Each scene shows the same named points in several views. A view is turned or mirrored, and shifted as a whole, has a little noise and may leave points out.

Scene 1
View 1
rig: -4; 3; -21; 7; 5; -6; 19; -7; -4; -25; -20; -1; -16; 21; -26; 28; -19; -7; 20; 22; -11; -4; 7
Fupar: 5; 5; 4; -1; 20; -13; 10; -8; -15; -35; -31; 2; 0; 17; -14; -6; 6; 24; 35; -7; -7; 19; 43
vufu: 0; -2; 1; 3; 11; -4; 18; 3; -4; -25; -5; 1; -17; 25; -22; 27; -13; -19; 5; 20; -7; -8; 4
fesul: 7; -9; 7; -10; 24; -4; 7; -2; -13; -23; -14; 3; -11; 9; -7; -26; 6; 17; 25; -4; -9; 6; 34
Niro: -3; 3; -23; -1; 9; -8; 12; -13; -8; -22; -27; -2; -10; 13; -18; 2; -12; 13; 30; 8; -9; 2; 23
kel: -1; 7; -11; 7; 7; -12; 15; -9; -7; -31; -23; 1; -10; 26; -25; 33; -12; -3; 21; 14; -7; 3; 17
val: -5; 2; -17; 5; 4; -4; 20; -5; -2; -24; -12; -2; -18; 25; -25; 30; -23; -16; 11; 23; -9; -9; 2
Sagib: 5; -13; 14; -7; 21; 1; 13; 10; -7; -17; 6; 4; -18; 17; -9; -10; -4; -9; 4; 9; -7; -5; 12
Tadu: 4; 11; 8; 6; 17; -15; 14; -7; -13; -40; -29; 4; -1; 28; -21; 28; 1; 7; 26; 4; -6; 15; 34
Lem: 6; -6; 19; 0; 22; -4; 14; 8; -6; -27; -1; 6; -15; 25; -16; 13; -3; -14; 2; 10; -7; -1; 14
Zivam: -6; -2; -32; -4; 5; -3; 13; -10; -5; -15; -17; -6; -19; 9; -19; -6; -17; 5; 26; 16; -11; -8; 9
rop: -4; -3; -17; 4; 2; -1; 19; 0; 1; -17; -3; -2; -24; 23; -25; 29; -23; -23; 3; 30; -10; -16; -9
View 2
rop: 0; 14; -6; 28; 21; 3; 6; -21; 12; -46; 9; 0; -15; -11; -11; 4; 3; 23; -14; -15; -13; 10; -31
Lem: 8; 22; 6; 13; -1; -1; -14; 1; 24; -26; -3; 15; 1; -8; -1; -7; 11; 15; 0; -15; -3; 24; -10
Niro: 23; 6; -19; 7; 0; 12; 13; 5; 13; -4; 14; 6; -11; 0; -16; 12; 5; 27; -3; 17; 1; 11; -30
fesul: 18; 10; -15; -7; -11; 15; -2; 11; 27; 11; 4; 10; -6; 1; -3; 1; 7; 18; 9; 7; 4; 10; -16
Tadu: 37; 19; 2; 20; -6; 4; 1; 23; 10; -13; 1; 18; 4; -4; -21; 9; 15; 25; -9; 15; 9; 36; -15
kel: 27; 14; -4; 26; 6; 4; 9; 4; 4; -28; 6; 9; -4; -7; -20; 10; 10; 27; -15; 10; 1; 25; -26
rig: 20; 13; -5; 27; 10; 3; 6; -2; 5; -31; 8; 7; -7; -8; -19; 9; 9; 27; -14; 3; -2; 22; -27
Zivam: 10; 3; -26; 5; 7; 16; 13; -8; 16; -8; 18; 0; -18; -2; -10; 9; -1; 24; -2; 6; -5; 0; -34
vufu: 5; 17; -2; 16; 8; 4; -3; -9; 19; -30; 3; 7; -6; -8; -6; -2; 6; 19; -5; -12; -9; 16; -21
val: 10; 13; -7; 28; 16; 4; 8; -13; 8; -39; 9; 1; -12; -6; -14; 8; 3; 25; -15; -5; -8; 16; -31
Fupar: 36; 12; -6; 4; -14; 9; 0; 25; 16; 4; 1; 19; 0; 0; -17; 7; 14; 25; 0; 21; 12; 27; -15
Sagib: -1; 17; -3; 0; -1; 6; -13; -3; 33; -14; 0; 11; -4; -6; 6; -9; 8; 12; 8; -16; -6; 11; -11
View 3
Zivam: -5; -34; 0; -19; -17; -9; -13; 13; 4; -16; -18; 9; 11; -5; 5; 1; 24; 33; -10; -10; -8; 31; 13
Sagib: 19; -18; -2; -25; -2; 2; -11; 8; -7; -16; -18; -2; 14; 3; 7; 13; -4; 16; -15; 3; -6; -9; 2
Lem: 17; -15; 5; -20; -5; 10; 1; 3; -7; -16; 0; 7; 9; 1; 15; 15; -12; 12; -17; 3; -12; 0; -1
kel: -1; -23; 8; -9; -19; 6; 10; -1; 1; -13; 11; 19; 0; -4; 17; 7; 5; 23; -16; -4; -18; 37; 5
vufu: 7; -24; 6; -19; -12; 3; -5; 12; 1; -15; -3; 12; 14; -6; 16; 16; -8; 18; -11; 1; -12; 8; 5
val: -7; -31; 8; -14; -24; 2; -6; 13; 8; -13; 6; 24; 13; -9; 18; 16; -9; 25; -7; -5; -14; 28; 10
fesul: 23; -14; -4; -19; 3; -2; 2; -4; -16; -18; -25; -13; -1; 10; -3; -5; 32; 18; -24; -4; -5; 7; -3
Tadu: 13; -11; 7; -6; -8; 10; 25; -14; -10; -15; 13; 8; -9; 3; 14; 2; 15; 19; -24; -4; -19; 34; -5
Fupar: 15; -11; 1; -9; -3; 5; 22; -15; -15; -16; -1; -3; -10; 7; 7; -7; 31; 21; -27; -6; -14; 31; -4
rig: -7; -30; 5; -11; -22; 1; -1; 9; 5; -14; 5; 22; 8; -8; 17; 10; 5; 27; -11; -6; -17; 37; 9
View 4
kel: -7; -13; -7; 25; -15; 6; -35; -3; -2; -5; 5; 16; 12; -5; 14; 11; 13; -4; 6; -7; -27; 14; -18
rop: 9; -8; 7; 16; -22; 4; -36; 12; -2; -39; 3; 25; 7; -21; 25; -5; 0; 0; -6; 6; -20; 12; 4
Lem: -2; 0; -1; 4; -4; 7; -21; 19; -9; -17; -5; 20; -3; 1; 16; 7; -10; -7; -21; -13; -15; 7; 1
vufu: 5; -6; -1; 9; -6; 5; -23; 11; -9; -18; -4; 16; 0; -10; 16; 4; -5; -7; -10; -2; -21; 8; 1
val: 4; -11; 2; 21; -20; 4; -35; 5; -2; -26; 5; 22; 9; -16; 20; 0; 6; -3; -1; 4; -24; 12; -4
Niro: 10; -22; -13; 26; -5; 3; -27; -14; -9; 6; -5; -4; 11; -18; 6; 10; 7; -12; 13; 6; -31; 11; -11
Zivam: 20; -22; -7; 23; -7; 4; -27; -11; -8; -8; -7; -2; 11; -28; 10; 2; 2; -9; 11; 18; -31; 10; 1
Sagib: 16; -9; -10; 2; 11; 6; -8; 9; -19; 0; -19; -4; -5; -12; 6; 6; -19; -15; -14; -1; -22; 2; 8
fesul: 10; -15; -18; 9; 17; 6; -6; -5; -24; 24; -18; -16; -1; -7; -2; 15; -10; -19; -4; -4; -27; -1; -5
rig: 3; -14; -1; 24; -17; 4; -36; -3; -2; -16; 6; 15; 13; -17; 18; 5; 11; -4; 5; 3; -27; 13; -10
View 5
Niro: 9; 11; 6; -11; -2; -17; -11; 5; 6; 0; -1; 14; 1; 12; -13; 10; 4; 6; 23; -9; -23; -2; -30
rop: -24; -11; 8; -7; -4; -30; 0; -3; -11; 9; -11; -15; -20; -3; 1; 0; 7; -7; 8; 3; 10; 3; -19
Tadu: 2; -3; -4; -2; -10; 14; -29; 14; 8; -15; 11; 22; -10; 14; -3; -10; -4; -9; -2; 7; -30; -5; -6
kel: -11; -1; 6; 2; 0; -9; -20; 4; 2; -5; 2; 9; -11; 7; -5; 1; 7; -9; 7; 4; -21; 0; -17
Fupar: 19; 8; -4; -10; -10; 5; -23; 16; 12; -12; 10; 29; 1; 19; -12; -1; -7; 5; 16; -7; -35; -7; -21
fesul: 28; 9; -9; -32; -23; 0; -3; 22; 9; 0; 7; 19; 5; 19; -13; -4; -20; 19; 23; -12; -15; -13; -26
Sagib: 7; -10; -10; -32; -27; -7; 5; 18; -2; 6; -3; -3; -9; 8; -4; -12; -20; 12; 13; -3; 10; -10; -16
Lem: 0; -12; -9; -19; -23; 1; -6; 16; -3; -2; 2; 0; -15; 8; 0; -14; -12; 0; 2; 5; 1; -8; -8
Zivam: 5; 10; 8; -14; -3; -32; -1; 2; -1; 8; -6; 1; 0; 7; -13; 14; 3; 10; 27; -14; -8; -1; -35
vufu: -7; -8; 2; -14; -15; -13; -4; 8; -6; 4; -3; -6; -14; 2; -1; -6; -4; -1; 8; 2; 4; -4; -15
rig: -12; 0; 9; -2; 0; -20; -12; 0; -2; 1; -3; 0; -13; 3; -7; 7; 8; -6; 11; 0; -12; 4; -22
View 6
rop: 14; 29; 8; 7; -37; -18; -6; -11; 2; -8; 49; -20; 20; -4; -1; -10; -19; 11; -14; 24; 7; -12; 14
kel: 8; 6; 5; -7; -30; -13; 4; -19; 7; -11; 40; -30; -17; 1; -3; 9; -9; 7; -6; 11; -9; -1; 38
fesul: 4; -7; -28; -6; -16; 13; -6; -33; -6; 3; 0; -15; -42; -10; -2; 19; -2; 17; 2; -20; 5; -9; 23
vufu: 6; 12; -5; 6; -19; -4; -2; -17; -1; -1; 25; -23; -2; 0; 12; -1; -21; 13; -8; 9; 4; -14; 21
Tadu: 2; -8; 1; -11; -19; -7; 9; -25; 6; -8; 27; -37; -37; 5; 1; 19; -6; 6; 0; 1; -18; 4; 50
val: 12; 18; 4; 2; -31; -11; -1; -13; 1; -8; 43; -23; 4; -1; -1; -3; -15; 9; -9; 19; 2; -9; 23
Zivam: 14; 16; -13; -5; -39; -5; -11; -22; 0; -5; 29; -11; -11; -16; -19; 6; -1; 17; -5; 2; 13; -7; 12
Niro: 10; 6; -11; -11; -37; -4; -6; -25; 2; -7; 29; -19; -27; -11; -17; 14; 3; 13; -1; -1; 4; 0; 25
Fupar: 3; -10; -12; -13; -22; -1; 4; -31; 3; -5; 18; -29; -49; -3; -5; 23; 2; 8; 4; -10; -10; 2; 42

In a view up to two points have been moved. Name them for each view, in the order of its rows, or write none.
view 1 -> Fupar, vufu
view 2 -> fesul, rig
view 3 -> none
view 4 -> Lem, Sagib
view 5 -> Tadu
view 6 -> rop
